Points on a hilly landscape, in no order, each with its height.
A ball rolls from a point to the lowest of its 3 nearest points, and stops where none of them is lower. Distance is the straight distance between rows; heights are no part of it.
k390 (h 686): [ 36  13 -33 -33 -11  13  27  -2  24 -32  13 -14 -17   4   6 -45   1  -4
  -4  -6  18  34]
k966 (h 462): [  9  -4  -5   3 -57 -68 -10  11  13  -9  29  11  -4 -47 -31  17  17  27
 -40   0 -42 -33]
k50 (h 477): [ 51  -2 -13 -20 -29 -39 -10  32  -4  -2   7  11   7  -4 -16  15   1  13
   0  15 -48 -20]
k66 (h 345): [-33 -25 -27  25  13  22  18   0   5  -6 -29  26   2   4  28 -32  -1  -9
   8 -35  16  31]
k919 (h 167): [-14  23  18  54  56  40   4 -15 -10  -5 -24 -14  13   6   9   6 -11   1
  25  -2  18  16]
k79 (h 699): [  0   0  34   7  -9  -6  -4  24  -7  36   8 -13  -1  37 -24  17 -19 -28
 -20   9  -5   0]
k770 (h 23): [-40   7  49 -21   5 -26 -24 -47  -2 -19  28 -28   8 -19 -22 -10 -14  38
 -19  44 -21 -22]
k413 (h 602): [ -3   9  38  -1 -35  -5 -23  15  12  35   5 -13 -33   8 -33   8 -27  -7
 -45  -4 -24  22]
k573 (h 421): [-29   7  53 -12  -2 -32 -46   0  -3  -9  11 -14   2 -16  -7  14  -4 -15
   1  26  23 -14]
k349 (h 365): [ 32 -22 -12 -28 -27 -40   2  21   6  -6  28  12   6 -25 -19  12  -1  18
  -6  13 -39 -46]
k247 (h 112): [-23 -26  22  48  53  48  -4 -21 -18 -17 -25   9  24  -3  -1   2 -17 -13
  55   6  31  11]
k168 (h 189): [ -3  -8  -2   6  27   6  23 -11  -4 -31 -64  -6  -4  12  15 -34 -30 -12
  20 -14  28  19]
k400 (h 854): [-13  21  22  -1 -29  19 -30   7  -9  43  42  -3 -14   8 -33  35  -4   4
 -67   8 -10  14]
k257 (h 506): [ 26  -8   3  48 -11  10  20  11 -22  35  17 -28  -9  18 -21  19  20 -11
  -8 -17   8  16]
k739 (h 638): [  4  10  29  -3 -41  -3 -14  20   7  33   3  -2 -39   4 -25   6 -12  -3
 -44   9 -26  17]
k340 (h 135): [ 25 -10 -18   5   7 -14  20   9 -16  -3 -27   3  26   3   4  36  10 -12
 -15  26   0 -32]
k622 (h 607): [-14   7  30  21 -20  -4 -32  20  -2  20  37  -1  19  22 -41  30 -14   5
 -36  -3  12   4]
k117 (h 215): [-35  22  59  -7   2 -22 -39 -22  -5 -17  16  -7 -16 -47   6  -5 -19  26
  17  34  11  -9]
k734 (h 281): [  7  28 -21  -8   3   8   8 -12  -7 -26 -12  14   7  -2 -11  26 -13  27
   1  22   1 -52]
k849 (h 301): [-15  21  11  35  36  16   3 -25 -34   4  -5 -19  12  -4 -10  32  14 -33
   7   5   9 -29]
k458 (h 529): [ 23   3  24  -6 -38 -29  -1   0  17  16  -1 -26 -47 -26 -19   3 -19  18
 -49   2 -63  25]
k999 (h 673): [-18   3  52 -18  11  -7 -34   6   9  33 -10 -25 -17   8 -19   8 -27 -19
 -16  12 -10  20]
k233 (h 214): [-14  34  12  44  37  18 -11  -6 -27 -33  -8  -1  33   3  -1  30   2 -10
   7  17  12 -23]
k597 (h 683): [ 22  20   0  24 -43  -4   2  14  -6  38  28  -7  11  31 -13  14   3  -4
 -28   9 -16  13]
k898 (h 436): [-20 -39 -37  11   3 -21   1  10  18 -26 -35  51  -1  -1  33 -40   7 -22
  30 -23  18  14]
k69 (h 332): [ 36   5  -5  18   0 -16  20  -1 -13  12 -15  -3  17  17   1  22  13 -16
  -5   8   2  -6]
k756 (h 300): [-11   3  20 -24   0 -23  -4  -5  16   6  22   6 -14  -5 -13  23  -7  21
  18  14 -19 -35]
k335 (h 461): [ 31  -7  -2 -28 -37 -23  -7  26  17   9  25   3 -10 -23 -17  -9   6  28
  -3   5 -69   9]
k35 (h 563): [ -1   8  17 -11   3 -25 -24  11 -12 -30   1  -2  35   1 -10  25   5 -17
 -13   7  37 -50]
k813 (h 203): [ -6  14 -10 -10 -36   8  17  -3   1 -28 -22  16   3  -1 -17 -25 -27  29
  31  -3  -6 -45]
k686 (h 339): [-20   5 -16  45  41  37 -18 -14 -24   3 -34   5  13  -9  12  25  19  -2
  21 -22  -6 -15]
k345 (h 39): [ -8   6 -10 -12 -15  -7   6   1   2 -15 -39  -2  -1   3  -1 -49 -36  11
  39 -20 -15 -22]
k336 (h 588): [ 21  25 -31 -12 -18  16  13  -8  10 -38 -10  13 -13  -6  10 -54  10  -1
   3   5  12  22]
k747 (h 303): [-39  35  51  10  10 -17 -47   1  -8  -6  26   1  11 -26   4  20 -28  -9
  11  26  25 -21]
k55 (h 733): [ 70  -2 -40 -19   5  -9  14  31  16 -16  -1  -3  14 -10  -5 -14  38  12
 -25  17 -10  29]
k67 (h 383): [-21  -4  33  12 -40 -26 -49  16   2 -17  18 -16  11  -5 -38  31   5  33
 -50  15  22   1]
k918 (h 66): [ -4 -12 -52 -14   4  21  -2   5  32 -14  14  50  14  20  17 -36  38 -30
   7 -31  -4  21]
k467 (h 483): [  1  19   8 -24  12  -6  10   9  -4  14   0  -9   9  14  11  37 -15   6
  15  25   6 -18]
k680 (h 192): [ -5 -19  -3  -2  10   1   2  -4 -20 -38 -61  -1   0  -1  -2 -33 -25   9
  46  -2   7 -26]
k377 (h 614): [ -8 -26 -49  17  -6 -18  -7  14  16 -19 -29  67  23   7  16 -35  27 -13
  42 -19  29  -6]
k951 (h 71): [-11   5  25  39  26  32  -3  -3 -19 -24 -16   5  29   8   2   6 -52 -15
  43  26  29  -4]
k744 (h 466): [ 10  -8  20 -11 -37 -54  -9  32  -8  -5  15  10  -1   1 -28  27  -5  14
 -18   1  -6 -33]
k415 (h 453): [-11   2 -35   7  13   4   1 -17 -16 -15 -25  22  12  -9  15  43  19   8
  -5  22  -8 -22]
k612 (h 213): [-21 -21   6   9  25  10   2 -21  -8 -34 -71   9  -1  13   8 -27 -25 -10
  47   4  31  -7]
k332 (h 237): [ -9  37   3  20  36  15  24 -12 -17  17  -7 -19  -3  10  20  -8  14   4
   7  -1  23   5]
k769 (h 216): [-11  38  24  15  27  32  10   6  -9   9 -13 -19  10  30  10   2 -25   2
  31  14  15   7]
k131 (h 512): [-15  19  48  12  29  -7 -15   4 -12  27  10 -17  14  22 -14  11 -17 -28
   8  18   4  -6]
k78 (h 463): [ 48 -19 -37  21  -2 -12  22  15 -12  11  -9   9  12   0  -6  10  23 -16
 -18   7   2  12]
k317 (h 51): [ 10 -18 -14  38   2   4  28  -6 -16   9  -2  -1   2  -1 -23  33  26 -21
 -16 -11   8 -19]
k548 (h 534): [ 13   8   3  41 -25 -15  13  19 -22   5  15  -6  23  18 -20  40   2  -1
 -33  -1  11 -10]
k694 (h 250): [ 11 -11 -19 -19  23  -5  21 -11  -1 -44 -48   8 -16   6  33 -37 -34   1
  22 -10   3   8]
k37 (h 668): [ 25  20  -2 -36   9   1  11   8  -1  26   7 -35   2  27  27  -9 -14   2
   8   4  16  25]
k899 (h 299): [-16  23  20  37  61  41  19 -12 -20   6  -8 -25 -14   1  15 -19   4  -5
  30 -35  22  20]
k53 (h 232): [-31 -27  14  27  37  25  19 -15  -4 -15 -54   7  10   8   0 -26 -21 -21
  28 -12  42  18]
k272 (h 133): [ -8   2  -2  -2 -20   6  10   6  -6 -28 -43  11   3   5 -20 -19 -38   4
  32  -5   3 -31]
k393 (h 338): [  4   3 -40 -11   5  30   5 -22  10   3  -9  24  14  -9  19 -22  32   6
 -10  -2   5  19]
k787 (h 597): [  1   2  26   5 -42 -40 -15  23  10  16   6  -8 -30  -9 -20  15 -14   7
 -34  -4 -21   5]
k659 (h 312): [-14 -21 -12  15  22   9  24  -2   8 -24 -30  32 -12   2  36 -32 -14 -32
  15 -24  12  30]
k477 (h 519): [-11 -20  29 -12 -32 -40 -46  23  -2 -20  17 -21  21 -16 -29  26   8  -1
 -16   9  34 -29]
k771 (h 678): [ 64   8 -26 -44  -3   0   9  24  23 -14  17 -21   4   4  -3 -36  16  16
  -1  15 -14  30]
k219 (h 447): [ 33 -21 -10   5  34   6  32  -5  -9  25   0 -20   5  -6   5  -3  27 -20
 -15 -19   7  26]
k559 (h 20): [ -4   6 -45  13 -27   1   0 -16  -2 -29 -27  32  -8   1   9 -17  -3  24
  18  19  -1 -23]
k253 (h 391): [ 30 -20 -25  10  12   8  19   1 -26  25 -20  -6   5 -23  -4   8  41 -19
 -16 -19  12  14]
k284 (h 793): [ 30  10 -11  -2 -61 -29 -15  25  13  23  25  13 -25  -2 -16   5   0  13
 -27  11 -30  -3]
k43 (h 114): [-17  22  15  33  34  39  18  -4 -16   4 -29  -3  15   7   8  -1  -6   4
  19   3  23  16]
k190 (h 105): [-38 -12  27 -18 -17 -27  15 -31  23 -15  25 -16   4 -11 -19  -6 -10  39
  -1  26 -38 -16]
k441 (h 398): [ -9  15  19  25  15 -13  -4  -8 -14 -14  -1 -19  28  23 -13  33  14 -38
  -3   9  15 -29]
k926 (h 396): [ 24  17   4 -30  -6 -15   0  12   4   1   4  -4   7   0  -6  28 -11  18
  12  16  -6 -39]
k125 (h 350): [ 21   3  20 -30 -10 -13  -8  26  -6  40  -3 -34 -21   9  13   3 -26  -6
 -13   7 -25  46]
k106 (h 341): [ 18 -22 -26  14  30  17   0 -20 -31  29  -7  -1  -5  -6  13   0  34 -23
  -6 -44  18  -8]
k144 (h 342): [-29  -8 -17  31  41  50 -17  -4 -10   6 -12  22  -2   2  12   6   8  11
  26 -54  19  16]
k558 (h 430): [  0  -6 -30   8   5   6  14 -10  26 -41 -25  30 -15  -6  33 -50 -16 -40
   6 -27   2  35]
k359 (h 384): [ -8 -33  -7  -6 -42 -71  -3  15   6 -22  21  -4  13 -37 -34  18  17  39
 -33   2 -27 -46]
k143 (h 310): [  0 -23  34 -15 -11 -59 -16  -8  13  -8  15 -21   3 -20 -26  19  -1  51
 -20  10 -33 -14]
k933 (h 323): [ 13 -11 -40   7  15   6  11 -26  -7  11 -24  11  26 -12  10  21  36 -21
  -4   8   4  -8]
k728 (h 713): [ 10  13   4 -11 -56  -2 -10  13  14  45  29   4 -22   4 -18   4  -5  -1
 -62   5 -27  15]
k859 (h 18): [-32  25  28  -9 -19   9   6  -2  14 -19   3   1  -5  -7 -27  -1 -18  19
  40  10  -9 -35]
k550 (h 503): [ 28   2   3 -35 -19 -10  -1  26  -8  33   4 -30  -8  11  21   5 -14   1
  13   9 -20  16]
k935 (h 457): [  1  -8 -40 -23  17  49   9   0  39 -12  23  30   7  21   1 -11  35 -42
  -5 -24  -5  35]
k752 (h 502): [ 45  -3 -11 -23 -12 -32   8  23   3  11   4   2  -3   0   4   9  -8   9
   9  21 -21 -20]
k249 (h 103): [ -2  44  33  -4  22   4  -6   3 -13  31   6 -38  13  34  10   9 -13 -18
  10  13  11   7]
k628 (h 625): [  3   8   7  -2 -44 -13 -28  13  18  20  51  12   0  18 -20  29  11  14
 -59   9  -1  -4]
k605 (h 154): [  2  30  -5  16   6  13  -1 -11   0 -31 -16   7  12   2  -4  13 -24  23
  20  18  14 -23]
k838 (h 574): [ 25  -1  -6  45 -14  -6  16  20 -12  26  21 -20  10  30  -8  30   8  -8
 -12  -2   0   8]
k364 (h 435): [ 35   3 -22 -21  21   5  32 -14  -4  16  -2 -16  10   6  26 -13  13  -7
  -5   5   8  33]
k588 (h 95): [-50  21  23 -13 -30 -22  15 -17  21 -13  23   5  13 -19 -28   0 -10  25
  21   5 -21 -47]
k288 (h 419): [ -8  11 -24   3   7  37  17  -8  25 -15   5  27 -10  -8  19 -40  10 -31
  -8 -17   7  44]
k469 (h 542): [-30 -18  58  -2 -10 -27 -44   7   4  -7  18 -18   1 -21 -30  22 -10 -13
 -22  24  31   0]
k882 (h 846): [ 39  23 -25 -15 -65 -19 -26  24  20  22  32   4 -14  16 -28  -8  17  -8
 -30  21 -38   8]
k879 (h 696): [ 13  28 -18  -1  -2  16  36   0   6 -19   2   0 -17  -8  17 -53 -24 -29
   0 -10  28  35]
k724 (h 142): [ -7 -10 -19  15  -2   1   7  -5   4 -23 -54   9  -6  12  11 -35 -20   8
  21 -10  25   6]
k777 (h 304): [-24 -14 -23  25  21  39  23   2  12  -5  -4  28 -12   2  25 -43 -11 -51
  14 -41  -2  43]
k809 (h 140): [ 11  -6   2 -34 -11 -37   2   8   1 -20  18   8  13 -21 -23  29   4  33
 -15   2 -12 -56]
k310 (h 275): [-29  -4 -14  47  36  23 -35  -8 -31 -22 -28  15  14  -6  16  42  35 -20
  28 -40   3 -29]
k691 (h 238): [  3 -28  47 -24  -3 -41  -1 -19  18   2  11 -21 -19 -16 -22  13 -13  27
 -33  22 -45   3]
k924 (h 575): [ 26   5 -44  -8 -21  18   9 -15   6 -20  -6  12  -2  -3  17 -19   7  14
   3  29  10  -2]
k387 (h 311): [ -2  -9  -8 -40 -42  -1  24 -13   9   8   9 -20 -17 -18  -7 -22  -5   9
  45  13 -30 -21]
k594 (h 611): [ 48  12 -16 -18 -22 -25  -2  40   0  25  12 -18   6   2   6 -12   1   0
 -10  10 -17  34]
k416 (h 282): [-10  -1 -14  33  25  24   0 -29 -35  11 -22  -4  -7  -9  -6  36  35 -28
   1 -20  10 -11]
k913 (h 143): [-35  24  56  -8   0 -22 -23 -17   7 -21  21  -4   0 -40  -7  10 -13  36
  11  25  -6 -20]
k768 (h 667): [  6  10  23 -14  17  -4   2  12 -16  42 -11 -53  -3  28   9  -7 -21 -27
 -10  -2   4  36]
k356 (h 431): [ -1  -9  25 -20 -16 -50 -24  21  -2  -6   3  -3  -1 -11 -29  33   0   1
 -14   6  12 -36]
k129 (h 682): [ 17  12 -13 -39 -20   9  24   1  -5   7  -8 -13  -6  16  11 -22 -15   8
  21   7  22   4]
k786 (h 336): [ -1  -8  17 -28 -14 -50 -21  15   8 -25  12  -1  12 -24 -15  32   9  17
 -13   2   4 -46]
k20 (h 233): [-16   4 -22  14  37  37  14 -17   3  17   3  25   7  -1  24 -14  13  -5
  -2 -48  13  14]
k293 (h 291): [ -1  20   1  17  40  25  15 -17 -26  23 -14 -22  10  -3  13  12  22  -3
  -4  -2   7  -1]
k5 (h 296): [  7 -11  56 -19  -4 -18 -19  -4   4   6  -9 -36 -42 -23 -13   7 -31   9
 -23  16 -32  16]
k514 (h 505): [ 31   0  20 -21 -43 -27  -9  15  18  23  14 -17 -29 -26 -16  -1  -4  18
 -37   1 -63   7]
k493 (h 108): [-34  -2  32 -36 -16 -23  22 -31  31  -1  16 -29   9   2 -24 -29 -24  43
 -14  52 -47 -10]
k699 (h 246): [-42 -39   4  19  38  23   1 -14   9  -6 -44  13  10  16  12 -24  -8 -21
  28 -24  27  18]
k865 (h 33): [-34 -10  21 -34 -18 -44  17 -24  19 -14  25   9  19 -18 -33  -1   8  50
   6  30 -28 -34]
k433 (h 284): [-27  45  37   1  14 -11 -35  19  -8 -17  14  -1  20 -14   0  21  -9 -11
  11  29  16 -35]
k981 (h 191): [  8  -5  -1  27  22  19  17 -11 -30  14 -22  -6  10  -2   4  33  26 -23
 -10  -4  11  -7]
k215 (h 400): [-11  15   9  12  53  46  30 -11 -19  32  13 -22 -19   1  36 -12   7 -17
   2 -46  14  21]
k52 (h 374): [-13 -33 -20  -6  11 -10  11  -1  22 -28 -37  47  -5  -6  31 -35  -4 -28
  15 -32  19  25]
k599 (h 543): [ 18   4  10  35   2  -3  18   7 -20  12   6 -31  17  28 -26  32   8 -24
  -2   4   1  -7]
k647 (h 272): [  0  -1 -30   3  27  45  11 -17  10  13  28  29  -7   8  19 -29   9 -21
   6 -46  -6  24]
k753 (h 520): [ 62   5 -29 -20 -37 -34 -10  31  10   8  19   4  -1 -12 -23  -9  16  20
   8   3 -56  -5]
k490 (h 666): [-14  25  12   0 -17  -4 -41  11   1  15  44  -7  33  19 -27  37  15  20
 -69  -7   2  -4]
k842 (h 361): [ -4 -17   5 -38 -19 -25  24  -3  11   6  34   4  -8 -26  -9  10 -12  25
  19  21 -37 -26]
k650 (h 479): [ 12  -8 -61 -13  -7  23  10 -14  19  -9 -10  37   7  -1  12 -27  38  10
  -1  15   9   5]
k885 (h 556): [ 14  11  53   0 -38 -12   2   9  16  20  11 -21 -54  -3 -30   2 -33   8
 -57  12 -31  25]
k459 (h 521): [  6   0  37 -23  -1  -9 -15  14  -4  43  -2 -28 -12   8  -9  17 -23 -11
  -4  12  -9  24]
k569 (h 370): [ 32 -21 -14  10  43  25   8   1 -27  38   7  -8 -11  -9  19 -11  36 -47
  -4 -53  15   8]
k634 (h 295): [-31 -34 -28  10   6 -13   5   0   2 -29 -52  44   4  12  15 -19   6  -6
  27 -11  23  13]
k56 (h 146): [-15  52  33  37  32  25 -23   8 -30 -10   4  -3  25  -8   8  11 -27 -13
  30  24  21 -19]
k326 (h 553): [ 27  -6 -11  38 -16  -5  24   9 -13  22   4 -13  13   3 -12  -4  37 -12
 -11 -17   1  31]
k810 (h 508): [ 24   5   9 -10 -33 -21 -15  34   6  33   1 -19  -7  15   7  -6 -11  -9
 -21   4 -17  23]
k395 (h 474): [ 10   0   1  25   6 -26  11  19 -15  -4   7 -16  17  27 -20  44  -2 -31
 -22  10  15 -16]
k291 (h 209): [-16 -22 -25  26  -3   8   4  -6   3 -41 -53  30   5  13   0  -6 -13  14
  30   7  20  -1]
k358 (h 136): [ 14  -5  35 -39 -22  -5  -3  25  16  33  -7 -48 -39 -11  -5   4 -34  20
 -21   7 -46  36]
k910 (h 495): [-28   5  -3  35   9   7 -12 -13 -19 -37 -14  10  32  -9   0  44  32 -30
 -20   2  16 -42]
k119 (h 514): [ 28   0   6  17   5  -8  19  11 -15  38 -18 -35  16  33  -1  11   9 -29
  -6   3   6  13]
k154 (h 578): [ 46   8 -19 -41  -1  12  30   6   4   0  19 -18   9   2  26 -22   5   5
  11  21  20  16]
k179 (h 121): [-24 -25 -49  21   1  21  -6  -4  -1   4  -5  53   6  -1  24 -24  20   6
  19 -35  11  14]
k541 (h 157): [-14  45  42  -1   9   0 -24   5   7   9  11   6   2   3   3   9 -26   1
  33  31   3 -19]
k764 (h 459): [  3  31  24 -18  14  -9   6  10 -13  39  -1 -40   0  29   6   5 -14 -17
   3   8   7  12]
k95 (h 392): [  7 -13  16 -15 -22 -40   7   1  20  -2  28  -9  -3 -27  -9   2 -22  28
 -18  19 -67  -1]
k603 (h 749): [-11 -16  58  -2 -14 -34 -48 -24 -15 -30  13 -48  -2 -33 -30   4 -13  11
 -29  29  13  -1]
k563 (h 356): [ 11   8 -17 -31 -35  10  19  -7   3  -8   7   2  -2  -9   0 -28  -2  27
  27  18  -8 -30]
k776 (h 478): [ 24 -19 -36 -11  36  32  22  -7  11   9  21  12  -1 -16  14 -21  40 -20
 -13 -23   8  44]
k200 (h 269): [-36 -35  -1  -2  28   0  12 -12   7 -26 -48  20  -9   8  39 -25 -10 -32
  20 -16  29   3]
k601 (h 609): [ 66   5 -24   0 -30 -30   5  33  -1   7   4   1   8  -1  -1  -3   9   5
 -12  19 -23  -1]
k949 (h 425): [ 29  -3 -33  -8  48  40 -13  -6 -18   8  23  17 -11  13  44 -23  31 -44
   4 -45 -11   7]
k248 (h 777): [  5   8   7  26 -28  11 -11  27  -6  42  28  -8 -11  43 -16  11  -2   1
 -39   4 -29  20]
k402 (h 380): [ 28 -20 -40  16  31  29 -26  -9 -47  16   4  12 -29  22  22   5  32 -30
   5 -41  28  -5]
k544 (h 68): [  2  -4 -50  23   8  25   5 -16  -2   8 -28  30  12 -13  26   3  21  16
  11  10  10  -6]
k571 (h 655): [-15 -13  49  -6 -17 -38 -27  11   1   1   5 -10 -30 -15 -27  16  -7   2
 -31  15 -10   0]
k167 (h 346): [-36  -1 -38  31  17  20  -9   1 -23  -9 -26  28  24   1  16  33  23   9
  23  -4   2 -14]
k473 (h 226): [-18  -9   7  22  28  20  28  -6  14 -14 -38   6  -2   6   8 -36 -30 -11
  18 -31  43  30]
k592 (h 111): [-26  23  27 -21 -22   3  -3  -8  17   1  12  -6 -19  -7 -12   0 -19  31
  32  16 -13  -9]
k979 (h 752): [  2  30   7 -36   7  16   7  12  -6  31   6 -35   0  19  26 -18 -20  13
  19   9  14  18]
k997 (h 343): [ -7  40  -3  -4   7  24  17   8 -12  -3 -21  -7   2  12   6 -26 -32  19
  18   4  19   0]
k354 (h 148): [-25  -3  33 -27 -21 -12  17 -27  32   5  19 -23 -20  -7 -16   1 -14  26
   5  21 -37 -10]
k221 (h 283): [ -8 -10 -23  28  23  15   2 -18 -21   3 -17   3  18  -1  -6  47  43 -27
  -1  -4   7 -14]
k100 (h 518): [-23  17  35 -24   7 -38 -40   2  -3 -31  27  -8   2 -20  -7  33  10  10
   7  19  12 -35]
k581 (h 610): [ 11  -9  -2 -51 -20  -5   4   5   9  33  17 -20 -21 -11   4 -22 -18  22
  23   3 -21  17]
k218 (h 510): [  9  -9  11  -7 -15 -45 -12  30 -11 -24  13   0  23  16 -14  35   5   4
 -29   3  23 -33]
k648 (h 498): [ 24  -6 -31 -27  18  17  18  -1  40 -25  20   7  -4  -6   3 -19  38 -22
 -22  -2  16  42]
k11 (h 183): [  8 -15  49 -31   1 -33   7 -32  16  -6  18 -39  -9 -11 -29 -10 -33  33
 -42  32 -45   0]
k329 (h 277): [ -2   6 -27  -2  15  27  29 -18   3  11 -13  -1   9 -11  30 -11  18   3
  -3  -3  27  26]
k17 (h 302): [-21 -23  -7 -16  41  -6 -10 -33  -3 -45 -53  13 -12  15  44 -35 -15  -3
  26  -5  16  -5]
k802 (h 239): [ -5  -7  37 -43  -4 -20  -7  -1  19  17  11 -14 -24   4  -2  16 -11  22
   0  16 -40 -24]
k238 (h 697): [-15 -11  62 -15   9 -32 -30 -23   1 -12   8 -27 -24 -21 -25  18  -3   9
 -12  23   0  -6]
k701 (h 468): [ 17  13 -10  -6  46  21  35 -20  -2  21  23 -24  -6 -17  31 -23  15 -20
  -8 -27   8  37]
k321 (h 290): [-22 -19 -35  23  -6  17   7   3  17 -12 -10  46   8  -4  38 -43  11 -23
  16 -45  19  17]
k921 (h 399): [ 42 -32 -32  12  33  24 -13   2 -38  27  19   4 -42  25  24 -14  31 -44
 -20 -49  41  -9]
k472 (h 509): [-11  -4  14   2 -39 -34 -34  32  12   3  26  -8  -7  15 -32  21  -6  18
 -42  -4   3  -4]
k341 (h 441): [-22   3   0  29  54  55   0   4 -13  22  21   5 -38   5  31 -16  -3 -17
  12 -68  19  13]
k500 (h 261): [-12  31  -2  25  31  16   6  -9 -16 -19 -22  12  30   0   4  46   2  -3
  -1  24  13 -25]
k515 (h 409): [ 11  -3 -18   6  53  46 -18  -8 -39  24  14   1 -38  17  49  -6  11 -27
   0 -58  17   3]
k894 (h 359): [ -7 -14 -48  15  19  37  -5  -5   5  -9  15  49  15  12  32 -32  34 -16
  21 -38   3  11]
k86 (h 141): [-40 -29  -7  39  23  41  -2 -11  -3 -33 -36  21  20   6   0  15 -13   4
  27   1  23  11]
k805 (h 242): [-26   5 -12  32  25  39  46  -6  18   2  -9   0  -9   9  27 -34 -14 -17
   7 -35  19  47]
k533 (h 225): [-13   6  23 -46 -32   5  18 -15  31  17  25 -33 -25 -13 -11 -12 -16  19
  29  16 -34   2]
k376 (h 582): [ 32  -7   7 -29 -34 -25  -6  37   5  18  18 -11 -24  -7   5  10  -5  15
   6   8 -39  -3]
k252 (h 360): [ -6 -27  16 -20 -17 -49   2  -9  10   0  30  -6   4 -27 -23  13   0  44
 -26  19 -51 -24]
k703 (h 424): [ 19 -20   7 -25 -36 -40  -4  23   5   7  25   7  -4 -34 -10  10   3  33
 -11  14 -59  -9]
k915 (h 115): [-18  37  21  19  19  19  -3  14  -6 -20   3   4  18   1  -8   2 -47  23
  40  17  26 -29]
k961 (h 721): [ 43  18 -19  21 -58 -27   6  22  -2  15  14   5  -1  20 -12   7  16   0
 -27  19  -8   0]
k654 (h 765): [ 14  15   2 -15 -30   6 -31   2   1  53  61   4  -2  18 -19  42   4   6
 -57  17 -15   5]
k851 (h 358): [ 18 -14 -37 -12  29  47  -2  -3  10  -3  38  36   7  27  20 -19  45 -35
  12 -37 -16  19]
k496 (h 755): [ -5  26   8 -30 -22   7   0   4  10  17   9 -34 -22   6   8 -11 -26  20
  34   2  14   3]
k863 (h 438): [ 24 -24 -14  31  10   4  18   4 -30  38  -5 -17  -6   3  -8  14  26 -23
  -7 -23   7  13]
k425 (h 297): [ -2   2 -32  11  35  32  -8 -27 -28  14  -9   7   4  -6  19   7  30 -14
   5 -26   8   5]
k148 (h 467): [  8  11 -39  -7 -10  32  23 -10   5 -13  -2  18   0   0  22 -26   4  11
   1   4  24  18]
k902 (h 125): [-16 -25  24  -1 -42 -52 -31  20  -1 -24   6 -17   8 -19 -46  25  20  41
 -27  -4   3 -22]
k923 (h 443): [-14 -17 -45   3   1  12  -1  -6  36 -19  -8  49   2  -7  21 -47  35  -5
   9 -20  15  18]
k733 (h 381): [  8  -7 -45 -24  16  37  11 -18  29  -9  10  37  13  -4  19 -26  35 -19
  -8  -8   3  27]
k263 (h 176): [-21   8  -3  20  22  44  28 -10  -1   6 -14   8   4   1  19 -20  -4  -1
  -4 -19  25  32]
k355 (h 437): [  9  19 -21  -4   0  30  30  -8 -10   6 -22  12   6   4  19 -16  -3  18
  13  13  16  -1]
k656 (h 671): [ 30 -13 -47 -17 -18  19  15 -22   0 -20  -8  13   6 -14  17  -4  16  12
   6  44  -3 -24]
k839 (h 179): [-45 -31 -11  55  39  35 -33   0 -20 -22 -18  27  24   7   2  23   6   1
  48 -25   9  -1]
k74 (h 720): [-18  -5  68 -21   1 -32 -46 -33   8 -21  16 -35 -12 -24 -21  13  -7   1
 -14  33   4  -8]
k676 (h 446): [ -2  -6  15  31   5  -1   4 -10 -19 -23   4 -21  34  13 -15  48  27 -38
 -12  10  32 -35]
k201 (h 369): [-21  -9 -29  22  25  30 -23 -13 -24  17  -1  30  -3  23  31 -10  19  12
  15 -52   7   6]
k370 (h 86): [ -2   3   6  18   2  16   0   0  -4 -35 -39   9  -1  12  -4 -10 -44   6
  29   3  23 -10]
k721 (h 315): [-28 -33 -29  39  24  20  -3  -1  -6  -1 -11  24  21  20  21 -14   3  -2
  30 -48  31  12]
k286 (h 113): [-17 -17 -50  23 -13  -6   2   1   6 -39 -40  38  -1   0  13 -40   6  10
  18  -1  20  15]
k678 (h 705): [ 26  21  -8 -52 -20   0   7   2  15   8  29 -42 -13   1   8 -41 -27  -2
  20  -4   8  33]
k94 (h 397): [ 33   8 -11 -27 -10 -33   6   9 -10 -13   0   9  11  -1   2  30   1  12
  -6  15   2 -46]
k864 (h 895): [-15  11  38   0 -41  -1 -27   2  12   9  24   6 -24  -2 -48  24 -12  24
 -54   3   0  13]
k697 (h 260): [-37 -16 -36  38  11  29 -10  -8  -7  -4 -22  41  31  13  14  10   8  10
  27 -34  11  -3]
k665 (h 347): [-15  -9 -27  15   9  25  16   7  22 -16 -14  30 -12   0  28 -40  -3 -28
   9 -33  14  31]
k610 (h 660): [-17  -7  59  -1  -4 -26 -46  14   9  24  11 -11  -7   2 -37  28 -14 -23
 -32  12   3   5]
k39 (h 82): [-47   9  29 -12 -22  -9  24 -21  31 -17   5  -6  -7 -23 -23 -12  -8  25
  29  25 -35 -28]
k591 (h 501): [ 33 -20 -21 -31  -9 -20   4  11   7 -14  12  18  20 -11  -5  24  -4  22
  -2  35 -19 -41]
k980 (h 413): [ -9 -25 -41  20   5   6   0   4  26 -19  -8  56   8  10  27 -38  12 -33
  28 -32   6  22]
k170 (h 234): [-21  -3  49 -34   2 -19 -10 -15  20  -5  19  -9 -31 -19  -8  27  -8  19
  13  20 -22 -20]
k880 (h 849): [ -4  28  -4 -12  28  29  33  -7  -3  27   5 -34   5  22  28 -31 -11  -2
  -6 -15  19  36]
k408 (h 305): [  5 -22  17 -36 -37  -4  15 -10  28  10  26 -36 -19 -16 -11 -16 -15  19
   6  23 -59  25]
k195 (h 394): [ -4   9 -38  12 -11  13   6 -15  -8 -40 -18  33   7  -3  13  25  -1  26
  11  24   1 -42]

Where does a ball stop that starts at each point below?
k200 => k370
k701 => k43
k95 => k865
k53 => k370

Call two points neighbours if one is among the 3 nearest of the other. Go from one point of each pair to the other, from neighbour to neighbour, staying as low as possible. Name the highest point that can't be avoided.
k770, k902 => k359
k358, k770 => k5
k317, k43 => k293
k249, k43 => k769
k345, k179 => k697
k370, k345 => k272
k981, k544 => k933
k865, k770 => k190
k859, k865 => k588
